Each scene shows the same named points in several views. A view is turned or mirrored, shifted and resized as a whole, has a little noise and may leave points out.
In the rows, zero is written as 128.

Scene 1
View 1
puse: [138 113 116 143 113 101 134  82  90 122 136 118 111 130 109 126 145 109
 109 133 100 110 131 136 134 137  86]
sodal: [126 132 126 146 133 117 140  95 114 112 134 106 111 116  98 124 140 127
  97 131  82 107 112 112 129 142 107]
tibi: [141 107 110 162 132  84 117  71  97 140 137 126 101 154 110 121 122 105
  96 130 106  91 142 135 135 136  73]
vug: [129 106 101 155 148  89  92  79  94 154 115 144 106 177  85 137  92 123
  69 114 123  97 140 136  90 147  91]
tuni: [116 126 115 109 113 130 132 104  83 110 121 129 141 115  78 147 145 135
  97 115  96 137 114 124  84 157 113]
rok: [129 132 119 161 153 134 120 107 128 118 109  91  80 122 100 127 136 149
  89 111  99 113  88 113 118 142 136]
Nefaz: [128 119 115 134 129 126 120 103 105 124 107 117 109 132 101 149 141 139
  89 115 104 130 108 130 101 147 112]
Kezo: [121 123 115 132 117 120 140  88  84 103 140 115 123 111  83 124 143 121
 111 121  95 115 118 123 116 146 108]
Pibol: [129 115 108 125 113 118 125  94  83 121 124 128 122 128  92 143 142 125
 103 116 108 128 124 135 102 150  99]
nurub: [136 130 128 170 136 113 144  89 123 111 141  88  89 116 113 106 150 118
 110 136  81  96 110 113 159 133 104]
Ged: [137 105 102 156 128 101 104  84  91 139 125 124  94 153 100 131 122 121
 100 114 124 105 132 145 117 139  98]
Riso: [135 114 107 134 102 129 130  99  82 110 115 104  91 106 109 139 165 129
 131 106 119 142 106 146 120 142 120]
fopeb: [135 125 122 141 120 128 137 102 111 114 121 105 103 116 115 137 161 132
 111 123  97 128 104 130 129 140 108]
Nesu: [118 113  99 131 121 124 108  91  75 122 118 128 112 129  74 139 119 134
  97 101 124 123 118 133  82 155 124]
tuki: [133 105 106 114  94 107 131  86  69 122 126 138 135 134 102 147 150 113
 112 123 112 135 139 151 105 150  81]
Dag: [138 124 124 160 133 114 138  92 120 118 128  95  90 119 117 121 151 124
 106 128  90 110 110 122 146 136 103]
View 2
tuni: [ 93 135 146  90 145 108 152 128 116 174 145 115 163 133 130  79 167 142
 176  66 109 132 114 101 141 145 171]
Kezo: [119 136 148 111 153 108 160 133 110 171 162  83 154 123 122 102 140 125
 160  98 101 125 118 136 136 130 176]
vug: [125 158 128  87 193 145 187 174 171 152 173 127 117 146 140 108 169 109
 171  81 102  99 133 128 159 190 112]
Ged: [148 143 126 107 195 145 159 172 165 153 162 100 129 153 125 115 156  98
 162 115 100 101 144 125 133 166 141]
Nefaz: [125 137 127  85 152 131 153 153 147 157 140 113 139 146 139 100 164 140
 178  94 120 143 130 107 112 148 144]
rok: [148 144 129  69 129 121 135 167 129 144 142  85 108 145 143 119 147 151
 172 121 112 178 127 142 112 140 117]
nurub: [171 135 135 119 139 124 168 142 124 152 172  42 108 119 152 147 107 131
 152 148 120 146 138 190  94 100 151]
Riso: [142 120 129 112 149 127 116 147 128 168 132  82 165 159 114 105 152 120
 167 123 106 135 141  97  98 116 190]
Pibol: [114 134 135 105 166 128 159 144 137 167 150 107 159 143 122  96 163 122
 172  80 109 112 130 103 134 149 173]
sodal: [133 141 139 102 144 114 173 135 123 163 166  80 130 119 144 115 131 141
 164 106 117 140 123 156 120 124 149]
fopeb: [140 127 131 102 140 126 153 139 136 157 142  86 144 139 142 115 141 141
 173 114 125 143 136 120  94 115 166]
Dag: [158 132 130 109 151 128 166 147 139 153 159  70 123 131 149 127 128 134
 163 128 123 140 138 155 100 118 151]
Nesu: [112 143 140  88 167 121 130 162 127 164 147 114 154 153 109  85 170 113
 170  90  87 125 121 101 153 175 146]
puse: [141 132 136 129 177 133 179 141 146 167 173  86 146 131 134 117 136 113
 159 109 113 100 137 139 116 130 172]
View 3
puse: [144 136  90 119 118 116 128 111 121 123 130 116 139 123 131 124 150 108
 128 127 104 143 127 125 127 165 169]
Dag: [131 159 103 119  96 129 160 117  99 103 136 129 126 126 151 128 160 131
 140 121 106 163 112 137 131 181 141]
sodal: [128 160  98 105 115 128 149 136 115 101 145 118 136 129 148 127 155 137
 126 112 114 160 138 147 141 176 148]
Nefaz: [149 149 110 110 131 110 156 124 137  86 146 114 105  87 118 103 141 164
 118 133 116 157 132 143 112 150 142]
Pibol: [148 138 103 112 138 105 120 121 149 104 147 105 124  99 111 108 133 135
 110 140 111 140 146 143 116 144 161]
Ged: [148 143  76 150 134 106 122 108 102 110 131 104 110  94 123  91 162 134
 126 131 111 141 117  97 118 126 165]
vug: [139 135  62 129 168 106 134 123 110  99 132  88 107  88 124  72 158 158
 111 102 131 142 140  96 139 102 173]
tibi: [131 139  49 148 129 119 135 107  78 127 114 111 130 122 147 102 179 114
 135  99 114 140 110  77 138 133 183]
tuki: [155 118  99 110 137 102 110 111 160 130 127 108 137 103  95 114 124 105
 103 147 101 128 141 139 110 145 189]
Kezo: [141 152 102 113 131 112 112 125 137 112 147 110 132 118 125 123 142 120
 122 141 105 142 150 147 125 163 159]
tuni: [145 147 116  87 151 110 115 142 172  92 157 103 127 102 111 114 123 149
 101 140 113 143 169 173 124 153 151]
nurub: [118 164  98 120  90 135 157 124  89 104 136 129 137 142 166 141 168 124
 144 111 104 165 114 137 139 197 141]
fopeb: [145 151 118 110 103 119 156 120 131  98 141 128 120 110 130 125 141 137
 126 144 108 163 120 153 115 177 140]
Riso: [161 157 129 130 105 108 119 113 137 103 151 126 113 100 116 125 135 130
 132 176  90 145 118 156  94 176 137]
rok: [134 181 114 120 118 127 162 138 105  67 161 119  99 104 154 109 165 185
 135 123 118 175 125 149 125 166 110]
View 4
sodal: [123 116 145 131 121 145 134 112 129 134 144 113 136 132 116 139 123 148
 125 148 131 138 128 122 153 136 133]
Dag: [116 121 136 144 121 146 132 120 138 142 130 117 145 134 115 145 118 143
 125 151 139 131 128 121 139 141 126]
Ged: [154 132 128 142 115 145 143 128 141 133 136 123 133 109 125 159 106 155
 132 156 141 144  96  98 149 155 155]
Kezo: [141 123 147 129 125 137 133 118 121 127 152 111 129 137 116 130 128 154
 116 147 122 143 112 111 154 129 138]
tuki: [165 126 137 138 124 142 123 115 126 118 149 112 108 136 152 142 126 163
 114 155 122 135  92  88 144 129 150]
Nefaz: [137 142 156 136 107 147 132 114 115 142 134 122 121 120 135 157 130 152
 135 159 128 138 110 115 155 141 139]
Pibol: [154 134 148 132 117 141 128 116 119 126 147 118 114 126 137 147 129 157
 122 154 124 141 100 102 151 135 144]
fopeb: [126 135 148 143 119 144 125 119 123 141 131 118 128 137 129 146 132 149
 123 155 129 130 119 116 139 134 127]
Riso: [135 148 141 155 126 133 118 141 117 148 123 118 128 147 124 137 133 148
 115 153 120 131  98 102 123 124 127]
tibi: [147 110 114 141 124 151 142 117 159 123 139 117 137 114 129 157  96 154
 128 153 149 139 114  97 147 155 153]
nurub: [107 112 134 143 129 142 137 124 144 138 133 113 153 137 103 136 114 142
 122 146 139 133 139 123 140 139 124]
rok: [115 142 157 133 104 143 142 124 115 153 126 124 142 118 103 154 129 140
 141 154 134 141 126 133 155 149 132]
Nesu: [160 145 154 126 109 135 142 125 104 132 149 121 120 115 122 147 130 156
 130 156 122 154  89 106 163 142 157]
puse: [142 119 131 141 127 144 130 120 141 126 144 114 130 133 132 143 113 155
 116 150 134 135 112  99 142 139 140]
View 5
tuki: [ 81 123 138 121 170 164  61 149 128 119  98  90  76 140 117 112 116 170
 147 161 145 145 104 115  96 133  94]
Dag: [114 118 150  74 156 121  99 117  84 146 136 118 101 101 152  62 171 123
 112 148 173 128 119 150 141  87 103]
Riso: [111 122 119 118 186 177  97 116 135 118 114  91  81 105 102 101 148 145
 101 155 131 118 147 148 144 131  78]
Nesu: [ 95 174 119 114 179 162 115 140 146 108 137 133  72 142 141 144 133 180
 136 138 140 143 131 126 130 148  94]
puse: [ 97 126 153 111 153 131  92 140 100 130 118 110  79 117 143  97 157 141
 136 131 158 119 109 133 124 125 100]
nurub: [128 114 152  86 163 114 108 113  76 149 146 123 101  96 141  66 180 111
 113 143 176 106 118 162 136  84 107]
Kezo: [119 133 134  97 177 149  97 123 114 131 144 127  87 131 123 109 135 154
 138 163 161 127 122 141 107 101 103]
tibi: [ 82 129 171 118 127 106  90 162  83 132 107 114  74 122 165  95 171 140
 151 103 169 114  84 119 120 129 113]
rok: [112 168 119  73 176 138 144 111 115 127 157 139  95 103 170  90 178 141
  93 132 154 135 154 156 180 110  92]
fopeb: [104 128 130  86 179 150  92 115 112 132 125 100  96 104 135  80 152 140
  99 158 152 136 134 148 147 109  91]
Nefaz: [ 89 160 124  84 175 155 103 127 127 122 126 113  87 117 154  99 146 167
 106 152 146 159 136 130 155 127  85]
tuni: [102 161 112  84 194 176  89 124 141 120 142 124  89 147 133 119 110 186
 129 184 144 164 136 133 114 115  93]
Ged: [ 84 147 150 126 148 128 113 154 111 118 112 113  67 118 156 115 162 153
 135 105 148 121 108 120 138 150  98]
vug: [ 66 180 148 103 135 122 111 167 109 115 124 134  69 143 193 125 156 178
 151 108 159 151 103 105 139 143 106]

Which points are out of place in each view (at most two, in the order of its rows)? Write none if all are in place.
view 1: vug
view 2: nurub
view 3: tibi, Kezo
view 4: Riso
view 5: Dag, puse

Scene 2
View 1
vazek: [ 91  92 100 107 114 131 112 135 134 104 152 127 110 104 142 131 143  77
 142 113 133 133 171 123 120 141 110]
movi: [138 137 106 118 136 140 131 127 128 124 135 143 101 120 115 153 134  82
 116 146 125 111 150 139 116 104 102]
genev: [ 91 100 107 114 106 151 105 126 149  99 159 130 114  95 133 139 129  87
 130 125 126 134 156 129 125 100 127]
baga: [112  80 108 122 120 138 110 130 129 118 152 115 142 113 142 140 124  83
 126 121 122 128 151 123 117 151 124]
tubeg: [157 144 115 118 138 129 144 130 121 133 117 142 100 130 102 157 135  79
 105 146 132  94 142 140 118 106  98]
puned: [ 88 114  86 122 125 139 115 124 137  97 156 145  92 102 135 131 140  71
 144 121 143 140 179 139 125 151  89]
kemib: [134 112 108 133 132 143 121 120 131 127 139 130 123 122 123 149 117  84
 113 134 132 119 143 139 122 140 111]
Dat: [126 134 108 138 125 144 126 115 141 116 139 142 100 116 108 148 125  85
 111 141 143 119 152 151 129 118 103]
zed: [153  99 121 160 136 175 116 103 141 137 150 121 160 130 124 168  78 104
  89 157 106 119 114 152 116 112 150]
ravuz: [119 130  92 133 138 153 119 116 139 114 154 147  99 119 125 149 121  78
 124 140 127 131 157 152 120 125  98]
vas: [151  96 137 148 124 153 122 112 138 140 134 112 159 124 115 160  92 104
  87 145 117 106 114 140 122 110 151]
nena: [113 107  85  78 135 138 120 155 126 112 153 143 103 116 147 141 157  68
 147 129 106 126 168 119 100 109 102]
Mas: [110  91 120 113 109 145 108 132 145 110 150 118 130 103 132 144 124  93
 119 129 120 121 144 124 122  99 139]
Dufi: [149 102 122 120 132 136 127 129 123 136 132 120 139 125 120 157 120  88
 104 140 113 103 129 127 114 119 129]
View 2
ravuz: [126 138 129 117 111 116 119 135 138 100 121 134 143 132  98 131 124 146
 129 118 154 133 105 143 103 143 125]
zed: [138  90 147 124 126 128 169  88 134 126 136 143 127 156  90 149 140 102
 140 126 121 136  87 142 129 167 103]
Dufi: [105 101 130 134 126 125 128  95 123 116 116 137 139 127  97 150 127 113
 156 102 132 117 104 157 130 160 121]
Dat: [125 121 120 118 137 114 112 132 128 109 130 136 140 127  86 131 116 149
 135 109 153 134 106 152 107 138 128]
puned: [109 172 141 114 105 119 111 135 140  78 119 114 145 132  95 129 111 156
 131 102 177 133 137 156 103 128 131]
baga: [101 141 156 125 108 132 140  91 133  92 116 115 137 144  94 148 125 118
 148  95 150 125 133 162 130 147 122]
tubeg: [109  99 104 134 131 115  90 130 119 120 114 149 152 104  98 137 122 140
 152 103 139 118  93 155 108 155 133]
vazek: [ 92 161 142 122 107 129 120 107 137  86 110 111 144 131  97 139 107 142
 139  93 173 121 145 159 121 134 128]
Mas: [100 130 132 127 126 135 142  84 140 112 121 126 135 136  92 145 107 129
 132 105 161 115 128 150 141 144 109]
kemib: [119 122 139 125 120 119 123 115 126 103 123 131 141 136  90 141 125 127
 148 103 143 131 109 158 113 147 128]
nena: [ 88 151 119 129  97 129 111 119 148 101  95 125 153 118 115 134 111 146
 132 106 170 107 126 143 119 145 123]
vas: [126  82 137 130 141 128 155  81 124 129 137 143 131 146  82 155 128 101
 150 111 122 130  97 152 140 161 109]
genev: [104 149 130 118 121 133 136  99 149 107 122 121 139 138  94 137  97 144
 122 108 176 118 136 143 132 132 113]
View 3
vas: [100 173 114 127 141 102 136 111 119  28  93 128 168 177 139 109 100 200
 113 138  77 120 154 134 165 107 134]
Mas: [ 82 159 139 130 134 131 116 131  77  81 130 126 160 156 110 138 145 156
 116 140 119 133 133 137 152 103 125]
baga: [111 136 132 138 133 107 109 152  83  94 156 106 142 124 125 132 134 164
 103 128  96 142 127 142 163 102 118]
puned: [102  97 115 113 116 125 115 177 109 162 147 114 135 119 114 140 175 134
  90  98 140 149  94 136 157  99 107]
tubeg: [118 166 118  70 131 104 180 168 139 125  84 142 158 192 112 114 151 169
  89 128  89 145 106 121 135 128 151]
nena: [103 159 126  94 133 136 149 174  79 144 147 126 153 142 103 136 189 124
  86 137 126 156 106 143 139 110 130]
vazek: [ 98 123 142 129 125 122 108 169  82 142 159 113 139 128 106 149 163 139
 103 120 123 152 105 135 148 106 113]
Dufi: [113 178 124 107 136 102 152 145 105  79 117 124 158 169 127 115 125 180
  98 142  74 141 134 134 152 116 138]
genev: [ 77 135 133 126 124 145 107 135  86 106 130 123 158 145 101 144 163 139
 114 130 147 133 121 137 153  97 117]
kemib: [114 139 110 106 129 102 137 152 123 107 116 121 149 150 129 117 141 171
  92 119  98 135 121 131 162 107 128]
zed: [110 163  87 117 144 111 138 102 126  17  94 123 171 155 152  88 114 188
  96 136  94 110 164 143 187  94 132]
Dat: [ 99 123 105  92 119 116 143 154 144 120  92 134 157 171 116 122 154 160
  93 109 120 132 109 120 153 112 129]
movi: [107 157 110  76 130 116 166 163 125 125 101 137 158 173 111 118 160 156
  86 126 108 143 110 132 144 117 143]
View 4
vazek: [126 150 132 133  87  91 167  87 139 137 114 144 136 105 128 188  93 158
 151 142 146 119 155 167 138 141 121]
Mas: [154 120 103 114 111 103 137  91 105 120 132 134 135 132 142 188  98 167
 154 103 146 124 122 152 128  96 125]
nena: [152 157 114 134  91  95 132  63 136 163 135 127 132 124 132 214 126 171
 112 149 153 110 164 175 122 126 124]
baga: [129 131 129 133 102  80 151 120 125 130 125 160 149 133 146 169  96 156
 145 110 144 140 124 149 150 122 136]
tubeg: [184 133 118 125  84 123  91 102 107 174 127 119 113 150  90 188 212 139
  94 137 168 133 123 164  99  82 121]
Dat: [145 109 130 133  88 130 123  98 107 143  86 135 110 129  86 193 169 127
 125 119 159 112 114 163 121 117 109]
vas: [167  80 114 116 118 111 102 144  79 114 128 151 132 173 133 152 145 143
 142  65 145 157  74 132 137  59 138]
zed: [152  62 109 130 132 112  91 135  74 122 120 171 138 190 142 175 141 139
 118  46 145 140  69 128 149  76 146]
puned: [108 139 140 149  81 102 162  80 140 151  83 151 127 105 108 209 117 137
 131 144 149 102 154 172 138 165 112]
genev: [140 117 106 123 110 113 146  68 115 123 107 133 126 114 133 205  88 165
 152 112 147 102 133 163 128 122 115]
kemib: [139 119 135 137  92 105 128 122 115 144 106 152 131 148 114 175 154 132
 124 114 150 136 109 155 137 111 127]
movi: [161 126 126 129  89 114 108  89 113 160 119 129 119 139 104 191 178 144
 111 131 162 121 125 166 112 102 119]
ravuz: [130 108 128 145  96 114 122  85 114 159  90 153 119 136 107 214 154 133
 104 118 157 103 124 163 132 135 115]
View 5
baga: [145 115 117 116 127 147 100 130 106 116 125 146 138 123 138 156 129 143
 106 121 139 114 121 147 118 139 126]
kemib: [130 131 124 124 133 137 120 128 123 118 141 146 138 118 137 131 114 121
 115 117 145 111 127 142 139 145 122]
puned: [117 134 146 103 142 133 107 112 101 113 121 169 125 135 118 131 118 146
  96  94 109 102 132 136 129 143 145]
ravuz: [128 136 146 120 133 126 131 112 120 122 145 162 128 126 128 125 112 127
 120  99 131  97 132 140 145 144 137]
zed: [171 108  98 148 118 138 149 125 132 135 161 133 150 114 139 148 123 108
 153 126 178 101 136 156 132 145 122]
nena: [141 148 152 118 118 122 104 119 119 117 124 175 106 124 144 142 110 143
 108 107 111 108 107 145 133 118 129]
movi: [131 151 145 127 124 123 125 123 136 120 140 161 124 115 147 122 102 113
 117 116 133 112 116 138 150 133 119]
Dat: [125 142 139 124 131 125 134 114 126 123 132 153 132 129 130 113 106 110
 112 107 139 112 128 133 151 148 125]
Dufi: [152 133 117 140 118 137 118 139 134 118 140 140 138 112 155 142 114 113
 120 132 156 120 112 148 138 133 108]
genev: [158 123 130 119 116 131 114 100 103 129 103 163 124 140 127 144 114 134
 113 104 126 113 120 141 129 132 138]

Which points are out of place in each view (at most two, in the order of its rows)? Write none if all are in place.
view 1: nena
view 2: none
view 3: none
view 4: tubeg
view 5: none

Scene 3
View 1
tikim: [109 120 125 129  92 166 146  99 109 130 115 126 127 126 118 141 127 119
 112 144 146 166 141 138 106 145 106]
ler: [132 120 128 109 109 143 125 103 112 130 134 133 129 122 140 157 110 121
 113 153 126 149 140 132 111 131  95]
feg: [127 112 109 137  83 158 143  91 115 162 115 121 148 101 143  94 139  94
 127  96 135 124 149 155 129 153 106]
bop: [125 112 128 125 124 133 142 110 106 140 133 130 119 109 130 135 119 119
 116 127 131 146 137 120 123 132 116]
Daf: [131  98 108 127 101 129 138  96 102 154 126 131 140 107 162 101 124  89
 122 125 116 128 151 130 131 132 103]
pase: [121 110 119 123  92 142 141  93 102 133 126 141 143 116 144 126 127 111
 114 140 127 150 147 124 115 137  96]
Pim: [138 115 127 108 109 129 125  96 111 129 142 149 142 111 152 144 118 121
 113 139 119 141 140 123 116 132  91]
semez: [130 117 126 120 125 146 135 113 110 144 125 115 111 117 127 144 105 116
 117 140 134 146 136 138 118 133 118]
fusa: [134 103 131 122 136 107 141 110 102 135 145 148 124 100 145 131 120 122
 115 124 118 140 134  98 130 126 115]
Ramik: [122 110 122 129 105 142 142 100 106 142 125 131 132 109 134 124 129 110
 117 123 133 145 140 128 123 140 109]
Bez: [143 118 128 125 119 138 137 105 120 152 136 131 134  93 137 127 133 118
 124  95 131 126 131 134 133 143 112]
lil: [137 108 129 117 148 116 135 119 104 145 141 129 106 106 135 141 108 118
 117 132 122 140 134 111 130 124 123]
Limu: [135 124 137 115 120 137 132 105 116 129 141 141 133 110 132 159 123 133
 113 132 131 148 129 122 113 138 102]
giv: [119 117 126 129  97 153 145  98 112 137 126 132 136 114 129 130 132 118
 116 126 138 153 138 130 114 144 104]
Gan: [117 104 123 136 114 130 154 105  98 141 130 136 129 104 131 115 130 114
 116 119 132 150 139 110 127 137 119]
View 2
ler: [140 130 136 145 141 134 103 110 138 134 163 112  95 152 145 129 123 141
 121 108 124 146 147 124 125 115 149]
feg: [142 166 137 107 118 117 106 120 147 130 114 113 112 130 115 140 113 149
 117 129 140 130 121 157 133 138 112]
Ramik: [144 150 138 132 130 128 101 119 137 135 133 115 108 151 133 135 125 146
 120 115 136 134 135 139 128 127 138]
Bez: [139 150 146 141 126 122 100 116 143 128 121 104 119 142 134 122 124 123
 126 121 142 133 135 135 131 124 115]
Gan: [150 154 141 135 129 127  98 125 133 139 118 122 117 165 136 129 137 145
 123 113 145 125 135 138 131 129 143]
giv: [146 144 138 135 137 133 105 117 133 143 137 116 103 147 138 141 127 147
 120 113 134 136 133 144 124 129 135]
bop: [143 136 138 139 136 133 102 120 135 132 140 113 110 154 147 122 129 137
 120 108 136 139 140 122 132 120 142]
Daf: [141 162 138 122 114 109  90 117 152 120 133 119 112 160 118 121 117 150
 119 126 134 129 138 133 136 120 150]
tikim: [146 138 130 128 147 144 114 120 126 149 145 121  95 142 146 148 127 156
 116 103 131 141 132 144 121 133 141]
Limu: [142 132 144 161 142 133 102 110 134 139 148 109 103 150 149 131 129 128
 127 108 132 140 143 128 123 119 134]
pase: [144 149 136 137 129 124  99 112 140 139 145 121  99 158 128 139 121 154
 122 113 129 134 140 142 122 125 151]
lil: [146 135 142 148 135 132  95 125 135 125 134 113 121 169 155 103 137 126
 122 107 143 133 146 109 139 111 148]
View 3
Gan: [111 121 118 139 112 112  83 147 123 158 141  64  90 132 121 172 149 104
 112 118 129 140 107 151 109 118 134]
ler: [130 161  91 142 121 113  95 131 123  95 130 103  84 123 139 123 142 132
 143 101 139 132  93 149 110 156 147]
tikim: [132 139  89 141 119 125 114 149 134 147 154  75 110 171 148 156 115 130
 125 112 154 131  83 163 130 146 126]
fusa: [111 133 115 134 100 110  72 138 119 136 125  83  66 100 112 143 171  93
 121 118 102 146 128 140  83 121 145]
feg: [138 100 139 146 152 103 104 164 115 142 143  65 147 116 107 209  92 119
  86 133 159 108  81 137 149 104 139]
Limu: [125 153  82 151 112 128 105 140 124 101 129 102  94 129 128 115 132 129
 140 113 123 135 111 141  99 154 142]
semez: [ 87 136  78 165 114 111 104 138 123 109 124  81  92 117 127 152 141 134
 150 111 136 140 104 146 125 134 145]
lil: [ 77 134  93 157  96 109  83 134 122 121 115  80  67  97 114 145 171 110
 140 111 108 151 125 141  96 122 149]
bop: [102 133  97 153 108 116  94 140 126 130 130  78  85 123 123 152 146 114
 132 118 125 140 110 145 107 129 142]
pase: [148 143 123 123 131 106  81 140 125 128 145  89  91 128 137 152 140 119
 118 106 147 129  80 156 118 139 139]
Ramik: [125 130 114 141 122 113  91 146 122 136 136  77 103 128 125 166 129 119
 119 117 141 129  97 146 120 125 139]
Pim: [150 157 119 127 126 109  79 135 120 104 128 107  83 106 124 124 148 113
 121 111 123 129 101 143  94 147 147]
giv: [137 136 103 141 124 119 102 148 128 134 143  81 109 144 133 156 122 122
 119 120 143 130  91 148 120 138 134]
View 4
Gan: [134 131 139 131 127 109 135 139  95 125 112 127 131 129 114 124 105 123
 123 103 113 124 118  96 134 124 100]
fusa: [140 126 137 129 127 115 123 124 117 111  94 131 124 128 107 138 100 112
 117 112 117 126 132  98 128 136 104]
feg: [100 136 154 144 124 109 149 175  93 127 121  97 132 141 108 107 124 135
 133 108 132 132 101 100 138  96  78]
ler: [126 123 130 122 111 120 129 143 118 125 110 133 116 145 136 136 112 110
 133 134 125 145 129 115 135 119 135]
Pim: [132 123 135 128 115 115 124 137 125 120  99 131 118 141 118 137 108 116
 135 137 127 151 125 106 127 118 120]
giv: [121 134 141 132 118 113 141 149  97 135 122 128 125 137 128 122 116 124
 133 120 123 137 116 106 143 119 111]
Limu: [125 134 137 129 118 120 132 132 120 126 110 134 109 134 127 138 112 110
 127 134 132 141 130 111 145 131 118]
semez: [117 123 130 123 118 127 136 147 106 114 117 122 118 140 135 132 117 103
 117 111 122 120 126 121 138 122 129]
Bez: [111 136 150 137 123 118 139 146 115 114 105 110 118 132 103 128 118 115
 118 117 136 127 119 105 139 122  87]
Ramik: [123 129 140 131 121 113 136 148 102 125 116 123 126 138 120 123 116 121
 131 115 121 132 116 103 136 118 107]
bop: [127 128 135 129 124 120 133 137 105 119 111 129 121 132 123 129 108 112
 120 111 119 122 124 107 138 128 116]
tikim: [120 133 135 128 116 114 143 153  90 145 134 136 122 138 144 122 120 124
 137 121 119 137 115 113 152 118 129]
Daf: [125 115 138 131 122 111 129 161 107 109  96 110 141 146 107 121 105 124
 135 108 115 135 114  99 109 101 102]

Which points are out of place in each view (at most two, in the order of its rows)? Write none if all are in place.
view 1: feg
view 2: bop
view 3: tikim, Limu
view 4: none
